The views of a scene show one set of named points, each view turned or mirrored, shifted and resized as a whole, with a little noise and some points left out.

Scene 1
View 1
Lazi: [  7 -21   9  18  -3   7  10  -7  -7  10   8 -15  -1  11  -9   8   2  27
  -8  -1   8   8]
kef: [  2  -7   7  15   3  18  -1  -1 -25   3  -4 -25 -11  23  10   7   2  34
  -1  18 -27 -12]
Fepu: [  0 -10 -15  24  17   9   6   1  -8  -4   0 -11  -8  18 -11   6  13  20
 -15  -5   0  -3]
dagab: [  9 -13  14  11 -14  13   8 -14  -9  21  13 -27  -5   8   1   0  -6  21
  -5  18  10  15]
kimos: [ -2 -13   5  23  -3  25   9 -28 -24  12   0 -41 -20   0  -8 -10  12   7
 -10  17  20  12]
fedi: [ 17  -9  -3   5 -10   3   8  -2  17  25  27  -6   4  13   0   1 -10  13
 -15   8  22  26]
zinis: [ 19  -9  -6   6  -9   8   7 -14   5  21  27 -15  -7  11   1 -13   1   2
 -11  13  29  29]
medo: [ 19   4 -34   3   9   2  -7  20  21  12  20   4   7  28   8   6  -4   5
 -21   1   2   2]
Vubab: [12 -7 -5  7  7  3  6  4  0  9 17 -4 -4 27  6 -2 -3 26 -8 13 -6 13]
kegu: [  9 -13  -4  16  -2  16   1  -9 -17   6   4 -25 -12  13   0  -1  11  12
  -6   6   2  -4]
tal: [  1 -22  21  17   8   0  19  -3  -7   7  10  -5  -2  24  -7   8  -7  49
  -6   9  -8  18]
bobe: [ -4  -2   1  14   7   6   7  10   7  18   9  -5  10  21   1  17 -17  37
 -19  16  -6  13]
kiz: [ 23   0 -26  -1  -2  -1  -4  15  25  20  27   5  11  22   7   6  -9   5
 -19   3  11  11]
nago: [  5  -6  18  10 -23  24   1 -18 -14  29   7 -41  -4   0   8   2 -11  18
  -7  29   8  11]
velus: [ 19 -17 -10  14 -12  15   2 -14  -5  11  12 -23  -7   2  -9  -1  15  -4
  -7  -9  27  -1]
Vali: [ -7 -18  21  23   4  13  11  -7 -22   4  -4 -21  -8  19  -4  12   0  46
  -3  13 -17   0]
Vovu: [ 14 -19   8   9  -7  -1  18 -10  12  23  29  -5   2  11  -9  -3  -9  20
 -14   6  31  38]
zot: [ 22  -2 -19   2  -6   4   2  -4  17  26  29  -9   0  13   4  -9  -6  -6
 -18  12  29  29]
View 2
dagab: [-11  -7  -4  -5  -1  13 -17  -1  18  16 -29  16  28 -36  -7  -3   6  -6
 -18   9   3  20]
kimos: [-19  -2 -18   0  28  18 -23  15  19  18 -29  11  30 -41   4  -1  13   3
 -30  -8   8  27]
zinis: [-22 -13   0   0  -3  16 -38   6  18  13 -42  14   3 -29 -10  16  15 -13
 -19   1   6   8]
bobe: [ -1  -5  14  -4 -21  34 -23  -9   8  -8   1  13  30 -34  -2  -1  20 -14
 -12  21  -9   4]
velus: [-14  -4 -19 -11  18   7 -35  24  31   4 -28   7   6 -31  -6  18   4  -2
 -20  13   9   5]
Vubab: [ -2  -5   6  -9 -18  29 -44  -8  22   2  -9  13  18 -31  -7   6  10  -7
 -17   9 -12  10]
kiz: [ -5  -7  14 -10 -22  16 -50   1  15  -9 -13  14  -8 -29 -16  27  19 -18
  -7  21  -3 -13]
fedi: [-16 -15   9  -3 -17  18 -31   1  14   3 -34  15   4 -28 -10  14  14 -19
 -11  16   4   0]
Vali: [  0  -2  -9  -9  -3  34 -17  -6  24   4  -1  10  54 -34   4 -19  -1   2
 -22  15 -12  30]
tal: [ -8 -12   1  -5 -22  43 -23 -11  24  -1 -14   8  42 -25   3 -14   0  -9
 -21  17 -13  21]
kef: [ 13  10  -7 -16   2  21 -31  -8  26  11  11  14  45 -43  -6 -10   3  11
 -20   8 -15  27]
zot: [-18 -12  10  -1  -9  13 -43   5  12   6 -37  16  -9 -30 -15  26  22 -19
 -14   5   8  -4]
kegu: [ -3   3 -15 -12  12  15 -36  10  27   8 -10  10  25 -37  -4   5   4   6
 -23   6  -4  18]
Lazi: [-10  -7 -10  -8  -2  26 -22   5  25  -2 -18   7  30 -28   1  -2   1  -6
 -20  21  -2  13]
Vovu: [-26 -22   3   2 -19  28 -25   1  18   3 -45  11  11 -21  -4   6   9 -24
 -16  15   6   5]
medo: [  2  -1  13 -12 -17  20 -57   3  17 -13   4  11  -5 -32 -14  28  21 -12
 -11  17  -9 -13]
nago: [ -8  -2  -2  -1  14  -3   0   2   8  24 -32  22  30 -46 -11  -3  17  -5
 -13   7  12  22]
View 3
kegu: [ 15  -4  22 -23  10   2  22   0 -36  -1  10  17  -5 -43  -8   6 -18 -24
  -5 -28  13 -24]
zinis: [ 10 -34  13   7  25  -3  16  16 -27   3  16  19  -8 -43  10  -4   4   4
   9 -18 -16 -27]
Lazi: [ 15 -15  16 -24  17  15   2  -1 -40 -20   5  12 -14 -28   3  -3  -5 -12
   8 -28  15 -15]
zot: [ 11 -33   4  11  23 -14  22  18 -19   7  20   7  -1 -34  11  -6  23  13
   8 -18 -15 -28]
Vovu: [ 11 -43   9  -1  32  12  -3  12 -32 -15  10  11 -16 -27  19 -11  13  13
  20 -20 -10 -16]
Fepu: [ 11  -4  13 -43   4   7  24 -17 -28  -5   8  -9 -20 -31 -11   0  -5 -15
  -3 -29  11 -29]
medo: [ 12  -8  -5 -22  18 -27  31   1 -10   6  24 -17   9 -12 -10   0  39  -2
   2 -26   7 -26]
kiz: [ 13 -18  -6  -9  26 -26  21   9 -13   3  25 -10   9 -12  -1  -1  42   5
  11 -24   4 -19]
bobe: [ 11 -16  10 -26  15  22  14   3 -35 -19   0  -4   8   6   0  -1  33 -17
   3 -20  12 -27]
tal: [ 13 -28  26 -42  31  32  -4  -1 -41 -27  -3   6 -11  -6  -4   0   5 -21
  13 -21   7 -18]
dagab: [ 14 -23  24  -4  20  17   9  14 -45 -12   5  30   1 -31   6  -1  -3 -18
   6 -21   7 -20]
Vubab: [ 11 -21  21 -31  29   3  18   5 -26  -5  10   1   2 -14 -11   6  15 -18
   6 -21  -1 -24]
fedi: [ 12 -31   3   2  27  -2   7  15 -27  -6  14   9  -2 -24  13  -7  22   8
  16 -21  -3 -20]
kef: [ 16   2  34 -42  13  16  22   0 -44 -11   0  18  12 -17 -21  14  -7 -50
  -9 -27  24 -23]
Vali: [ 15  -8  32 -43  15  36   5  -5 -50 -25  -7  17  -5 -15  -8   5 -12 -39
   0 -26  23 -21]
kimos: [ 11 -13  27  -3  -2  25  24   6 -45  -2   1  33 -17 -57   5  -3 -33 -18
  -9 -21   0 -33]
nago: [ 15 -16  21  19   6  21  13  27 -57 -10   1  47  13 -37  14  -3  -6 -23
  -3 -21  14 -24]
View 4
tal: [ -9  27  13  42 -21 -10  23  -3  -7 -14  42   3  21  22 -25 -15   3 -26
 -12 -17  35  12]
zinis: [-21 -20  16 -24 -39  10  -7  21   4 -18  25 -15  56  46   2  -6  17  11
  -3 -38  13  20]
zot: [ -7 -24   8 -34 -36  20 -27  26   3 -23  16 -13  45  46  10   2  11  14
   4 -30  -8  17]
bobe: [ 19   9   9  31  -8   5   1   0 -12 -25  16   3  12  22  -5   1 -18 -19
 -13  -3   9  16]
Vali: [ -2  11  30  49  -8 -21  37 -27  -3   1  28   0  30  11 -22   1 -10 -22
 -22 -21  63  26]
fedi: [ -7  -7   3 -12 -34  12 -13  13   0 -29  18  -6  29  49   3 -10   6  10
  -4 -28   4   5]
Lazi: [-14  10  11  10 -23  -1  22 -20   5  -5  25  -5  30  26 -14  -5   0   3
 -20 -23  38  11]
Vubab: [ -3  -2  18  15 -19  -4 -11   4  -9  -6  27   8  31  19 -13   9   3 -17
  12 -21  14  17]
velus: [-23 -19  12 -37 -32  12   7 -26  20  10  14 -15  53  27  -2  11   9  34
 -10 -38  35  11]
kegu: [-10 -14  30   1 -15  -6  10 -26  11  12  17  -6  50  13 -10  19   1   6
  -6 -32  47  27]
kiz: [ 10 -10  -2 -24 -23  18 -43   6  -5 -17  12  11  15  27   4  14   1  10
  19 -17 -20  -1]
dagab: [-10 -16  23  12 -26  -6  13  -4   1 -18  15 -12  43  46  -1 -10   3   1
 -18 -38  46  25]
nago: [  2 -39  33  11 -20  -7  15  -8   1 -28  -6 -23  47  63  17 -10  -6  12
 -37 -46  60  36]
Vovu: [-22   5  -1 -10 -44  12   4  23  -1 -32  33 -14  33  54  -4 -27  17   6
 -15 -28   9   5]
Fepu: [ -6  10  17  -1 -10   7  18 -24  12  15  30  -3  45 -13 -20  28  -5  -5
  -8  -5  21  22]

In a view up to two points have been moved. Name them for each view, in the order of its rows, or write -.
view 1: nago
view 2: -
view 3: -
view 4: -

Scene 2
View 1
daso: [ -3 -32 -35 -11 -22  12 -11  11 -19  -1   5  18  18   3 -46   1  39  65
  -6 -29 -27  -1]
kidus: [ -3 -42 -14 -19 -38   5  -7  16   4 -20 -23 -11   5  -4 -37   4   0  41
 -22  20  -6   3]
dev: [-16 -37 -13   1 -23  26   0  -6 -15  -2  -9  22  12 -10 -35  -5  23  44
 -14   7 -40   5]
delep: [ -2 -12 -20 -10 -21  18 -30  22   4 -12 -29 -11   7  11 -45   0   0  51
 -23  -6 -26 -10]
lome: [ 22 -25 -23  -4  -2 -35  22  -4  -2 -10  30  31  30 -22 -35   0  42  49
   4 -27   0  -1]
dob: [ -9 -20  13  18 -17  10  25 -23  -8 -12  -6  29   4 -26 -29 -14  19  23
  -2  22 -27  19]
razav: [  4 -33 -19  -3  -2 -10  -2  -9   8 -17  -5  19  21 -12 -24  -4   6  47
  -8  -8 -30 -12]
Zapa: [-11 -50   4  -7 -32   6  18  -8   3 -12 -15  11   9 -28 -25   0   4  22
 -22  42 -15  11]
puvi: [ 28  16   9  14  29 -34   9  -1  37  -4  -3   2  28 -28 -32  -3  -4  13
 -23  17 -11 -11]
zugo: [-18 -34  -5   0 -10  28 -21  -3  15  -7 -38   4  10  -7 -23  -4 -17  32
 -32  30 -57 -12]
Zozem: [ 26  12   5  16  15 -35  37  -7   2   6  30  28  27 -38 -43  -6  45  21
  -2  -3   4  13]
Goz: [ 10 -42  -6 -15 -15 -23   6   2  25 -20 -12  -1  20 -24 -23   4  -8  27
 -25  27  -5  -8]
renef: [  4 -30 -15  -2 -22  -3  12  -1 -15 -11   8  21  14 -13 -39  -4  35  47
  -1 -10  -9  10]
gibus: [-15 -42   2  -3 -41  24  27   5 -26  13   4  18   8 -31 -48   4  43  26
 -23  37 -12  32]
kunu: [  4   3  -1  21  12   0   2 -20   8 -13  -5  25  15 -13 -27 -16   8  35
   0  -8 -42  -7]
Bomor: [ 13 -39 -55 -13  24 -27 -29  -6  21 -11   8  30  44   3 -18   4  10  76
  -8 -56 -52 -45]
Ket: [ -3  28   1  11 -48  35   4  24 -44 -12 -11  -6 -21  11 -76 -17  47  47
   7 -18   8  40]
bis: [ -2   4  38  32 -12   3  49 -32  -8 -24  -8  25  -6 -37 -30 -27  15   3
   8  36  -9  33]
misar: [ -1 -39  -3  -2 -24  -1  15  -9   2 -19 -10  15   9 -21 -26  -6  10  31
  -9  19 -16   5]
View 2
gibus: [  2  -5   4 -21  28 -24   4  -8  23   0 -20 -14   8  -7 -10   0   9 -14
  20  -2 -27 -23]
Goz: [ -9  12  15  11  15  17 -18   8   0  -3  -8   3 -15  14 -10   5  -8   2
   6  -3 -11  -7]
misar: [  0   7  10  -3  15  -5  -8  12   6   8 -22   1  -3  10   1   3   4   2
  10  -3  -8 -14]
Ket: [ 10  28 -29 -10  51 -34  12  23  12  34  -2 -14  39   4   6  21  20 -38
   3 -25 -13 -27]
delep: [  0  37  -1   7  40   4  -9   4   4   4  10  16   9  18   5  30   5 -21
  -4  -1   8 -15]
kunu: [  1  18   4  -1  12 -29 -32  15 -12  19 -17  24  10   8  19  12  -1  10
   9 -15   2  -2]
bis: [ -2 -17  -2   2 -12 -43  -1  34  -8  37 -21 -10  -1   3   6   9   1   2
  13  -9 -35 -15]
dev: [  7  14   8 -16  28 -19 -10  -1  13   1 -22  11  10   4   8   8  12  -3
  12   1   5 -18]
dob: [  3  -2   6  -8   6 -31  -9  16   2  19 -26   2   4   2   7   5   5   3
  15  -5 -15 -15]
renef: [  5  21   0 -11  34 -10 -17  11   6   8 -25  -1  17   4  -1  -7   8  -1
  12 -23  -5 -10]
lome: [  1  24  -1  -8  36  -3 -39  15  -4   8 -29   0  17   3  -7 -24  -2  11
  16 -43 -12   2]
Zozem: [ -8   8  -9  -3  20 -28 -42  15 -14  23 -15  -3  15  -2  -7 -14 -15   8
  20 -43 -38   6]
puvi: [-18  14   2  20   7 -12 -43  11 -23  17   7  17  -6   9  -1  14 -25   6
   8 -19 -27  10]
Zapa: [ -2  -3  15  -2  12  -2   0   4  12   0 -19  -3 -12   7  -7   5   5  -3
  11   7 -14 -19]
kidus: [ -1  20   7   4  30  15   1   5  13  -2  -6  -1  -4  15  -8  14   6 -15
   2   1  -2 -19]
Bomor: [  5  53  14  -6  45  11 -59  -3  -9 -10 -24  42  14  17  13  -6  -2  22
   6 -27  37  11]
daso: [  8  35  -2 -18  52 -10 -20  -3  13  -1 -19  12  25   5   4  -1  13  -7
  10 -19  12 -13]
razav: [  2  22  12  -6  27  -4 -24   4   3   2 -23  17   5  10   7   2   4   6
  10 -10   9  -8]
View 3
kunu: [ 13  41  17   9 -22  -2  24 -44   5 -21 -43 -23  26  17   3 -18 -42  59
  41  36 -13 -37]
Ket: [ 62  10  12  20  39  49 -12  -1 -50  -8 -78  -6  13  31  23  17 -16  66
 -16 -20 -29 -66]
dev: [ 29  51   2  44  -3  -4  -9 -25  -4 -16 -46 -20  10  -5  -3  -7   0  29
  28  30 -16 -55]
renef: [ 56  30   8  27   2  -7  -6 -32 -21 -11 -42 -27   2 -13   4 -15  -8  63
  20  29 -28 -31]
zugo: [ -4  52  -5  48 -29  18  -3 -24  25 -10 -29   4  20  12 -12 -21 -21 -11
  37  31   5 -50]
lome: [ 66  17  15  14 -10 -19   9 -44 -21 -14 -30 -45  -3 -22   3 -24 -15  92
  20  49 -39   2]
Zozem: [ 27   9  35 -11  -8   3  37 -32 -29  -2 -52 -45  -3  -9 -25 -37 -26 106
  17  46 -50  -9]
Goz: [ 28  24  11  32 -31  15  -7 -28   0  10  -6  -3  -7 -19 -28 -50 -24  27
  32  30  -9  -2]
kidus: [ 45  23  -3  47 -12  27 -28 -16  -7   8 -17   7  -3  -9  -9 -29 -13  12
  17  11  -5 -25]
bis: [ -7  41  52 -10   2  11  18 -19 -42  15 -69  -6   4  -5 -52 -34 -37  80
  56  -9  -9 -59]
daso: [ 65  30 -11  45   4  -5 -12 -29  -7 -28 -39 -32  11   1  28   3   0  45
   4  41 -29 -34]
Bomor: [ 65  37 -17  39 -41 -31   7 -73  40 -48   1 -45  26   8  52 -12 -32  46
  27  80 -18  10]
dob: [  7  46  33  10  -4  -5  10 -26 -23   0 -57 -16   7  -8 -30 -24 -25  68
  50  12 -15 -53]
misar: [ 29  40  15  30 -13  -1  -8 -27 -12   3 -33  -8   1 -17 -21 -29 -17  42
  40  18  -8 -32]
gibus: [ 22  39  10  41  14   9 -11   2 -33   9 -62 -20 -14 -29 -39 -17  24  39
  12  22 -35 -60]
puvi: [ -1   7  24  -5 -42  32  39 -33   6   5 -22 -19   8  16 -28 -55 -51  62
  25  45 -24   3]
razav: [ 39  42   3  34 -19 -10  -4 -40   5 -16 -26 -22  12  -5   4 -19 -21  41
  34  39 -12 -26]
View 4
puvi: [  8  25  -6 -44   6   7  -8  43 -19 -27 -10   4 -16  -4  30  17 -11 -24
  22 -15  25  -5]
delep: [ 32  56  -3 -37 -13  -2  -4  16  17   4  18   9  -8  13  -5  -7   0 -38
 -18   5  19  -6]
bis: [ 27  13  37 -18 -17  20   5  49  16 -60 -21  16  -7 -16 -19  16 -30 -34
  33 -22  47  -8]
razav: [ 25  22  -3 -32 -18  15 -10  21  24   7   0  -8  -6   3  -8   3  -6 -15
  -5 -12  32   0]
dev: [ 34  29  14 -26 -27  11  -9  14  38  -2   5  -7 -10   9 -18   1 -22 -25
  -5  -9  31   3]
lome: [ 21   9 -22 -17 -33  27 -27  23   9   0  -5 -10 -17  -5   3  35   0 -26
  -5 -42  42  -3]
kunu: [ 34  27   7 -38 -10  21  -7  30  22 -18 -15   2 -19 -12  10   7  -1 -14
   7 -10  33   8]
dob: [ 29  18  25 -23 -21  18  -3  32  27 -28 -11   0  -8  -4 -18   8 -26 -24
  16 -16  40   1]
renef: [ 30  22  -2 -16 -34  19 -17  19  23  -5   2  -3 -12   3 -14  20 -10 -34
  -8 -27  39  -4]
Zozem: [ 19  13  -5 -21 -26  24 -27  33  -4 -34 -13  -4 -28  -9  17  43 -18 -35
  18 -42  42  -1]
daso: [ 39  38  -9 -22 -37  13 -23   5  34  13  11  -7 -19   9 -10  13  -4 -34
 -25 -18  32   2]
Ket: [ 58  66  15  -5 -43   8  -9  16  28 -38  14  31 -25   0 -23  23  -5 -78
 -20 -15  38 -12]
kidus: [ 15  34   1 -23 -15  -5   1  25   9   5  19   6  10  18 -26  -4 -16 -40
  -8  -6  28 -19]
zugo: [ 22  40  20 -47   0  -3   7  25  27   1   8  -4   0  15 -11 -23 -23 -14
   5  16  18   2]
Zapa: [ 11  14  19 -22 -16   4   0  30  14  -9   6  -6   8  15 -28  -3 -37 -28
  13 -12  32 -12]
Bomor: [ 26  23 -38 -48 -15  23 -24  10  24  41  -4 -19 -17  -3  22   3  28   7
 -24 -13  26  14]
gibus: [ 24  23  26 -10 -37   6 -15  18  27 -19  13 -11 -11  20 -30  16 -54 -47
   9 -22  35  -7]
View 5
dev: [ 14   4  24   9  -1  -9  10  40 -17  25  -1   5   9 -17 -23 -22  22  13
 -18 -22  -1 -15]
kunu: [ 27  39  12  18  -4   5  32  19 -33  12 -16 -21  13   1 -16 -24   1  -6
 -24 -28   1   0]
puvi: [ 13  51  -6  12 -30  24  28 -20 -26  18   5 -27  19   7  14   3 -12 -19
 -16 -31 -16  -5]
delep: [  5   3   7  43  -9  30  -2  41 -18  45 -17   1  20  -9  -9 -18   2  25
  -1 -14 -15  -8]
Zozem: [ 37  41   0 -21 -16  16  45 -36 -31  35   9   0  25  -8 -16   6   7 -34
 -30 -44   7   4]
gibus: [ -2  -9  18 -15  -2 -23  14  19   2  33  24  32   6 -35 -23   2  30  -4
 -13 -42  -3 -16]
daso: [ 34   0  22   8   2  19   7  33 -32  56  -9  16  23 -19 -33 -27  26  27
 -23 -10   6 -10]
kidus: [ -4 -19   4  19 -16  21  -5  26   3  26   3   4  20 -11 -12   3   6  21
  -3 -13  -2 -17]
dob: [ 12  12  13   2   1 -19  29  21  -6   2  -1  -3   5 -15 -25  -8  11 -17
 -20 -43   8  -4]
Bomor: [ 57  35  27   8 -17  45   4  20 -57  36 -17 -33  32  13 -19 -49  15  48
 -41  26   8 -19]
Ket: [ 16 -15  -1  34  22  20  28  38  -8  74 -29  44  18 -39 -47  -3   7 -19
   6 -61   2  22]
renef: [ 32   1  16  -6  -2  14  18  14 -19  38  -2   8  22 -16 -35 -11  20   4
 -22 -23  15  -6]
Zapa: [ -8  -8  11  -3 -14 -11   6  18   8   2  16  -2   9 -11 -10   4  14   4
 -14 -24   2 -21]
Goz: [  1   3   2   3 -30  19   2   0  -4   9  12 -18  22   2   0   8   2  11
 -14 -10   1 -21]
lome: [ 51  15  13 -23 -12  29  26 -14 -33  41   2   0  30  -7 -34 -11  19   2
 -35 -15  22  -5]
zugo: [-14  12  15  41 -14  -4  -8  55  -8   1  -6 -20   3  -1   6 -24   1  27
  -5 -12 -24 -23]
misar: [ 11  -2  11   1 -10   2  15  16  -4   8   2  -6  14  -8 -20  -2  10   2
 -18 -24   8 -13]
View 6
Zozem: [-27  -6  48  -5  10  34  24  32 -28 -14   1 -19 -11  -4  17  54  33  18
   5   1 -26 -44]
bis: [ 25  -3  50 -10  12  22 -34  18  16  -3   9  16 -33 -29  35  39  -5 -16
  28   8 -34   2]
dev: [-31  13 -13 -14   5  -6 -46   1   4  -5  -4 -24   9  12 -12  57  40 -12
  26 -30 -37  26]
kidus: [-24  29 -44  -1   6 -11 -43  15  -2  15   4 -13  17  39  -7  20   6 -29
   2 -37 -27  -3]
razav: [-37   8 -18 -12  14 -23 -10   6 -11  10   7 -30  18  15  -9  43  33   2
  27 -30 -45  11]
renef: [-39   7 -11  -6  -1   4 -17  16 -14  -4 -24 -15   9  28  -6  38  41  -7
  14 -20 -34  -4]
delep: [-51  48 -53 -18  25   8 -47   0 -14  20  14 -16  33  28  -7  50  11 -14
  31 -44 -35  -2]
lome: [-47 -10  12  -2  -1   1  31  27 -32  -1 -24 -22  12  24   0  36  49  19
  14  -7 -41 -23]
kunu: [-31  11  10 -20  30   0  -5   5 -13  11  25 -19   9 -15  11  62  21  15
  49 -18 -48   6]
misar: [-10   4  -4  -6   7 -15 -24  15   1   7   6 -16   0  12  -1  29  14 -17
  14 -23 -35   8]
Zapa: [  3   6  -9  -1   0 -18 -40  16  14   1  11 -22  -9  15  -8  25  11 -32
  -4 -31 -23  15]
dob: [ -2   2  23 -11   8   2 -33   9   9  -3   1  -8 -15 -10  10  47  19 -13
  26 -11 -37  16]
Goz: [-11  12 -22   2  15 -26  -7  24  -5  19  30 -30   8  22  -4  14  -2 -16
  -8 -34 -23 -13]
Bomor: [-85   8 -38 -21  28 -46  42   3 -44  26  16 -55  52  23 -23  54  56  39
  48 -39 -62   5]
zugo: [-15  32 -37 -19  31 -24 -56  -6  13  19  47 -37  14   3 -14  54   4 -18
  26 -50 -31  31]

In a view up to two points have been moved. Name them for each view, in the order of its rows, or write -.
view 1: razav
view 2: delep
view 3: dob
view 4: -
view 5: Zozem, zugo
view 6: renef
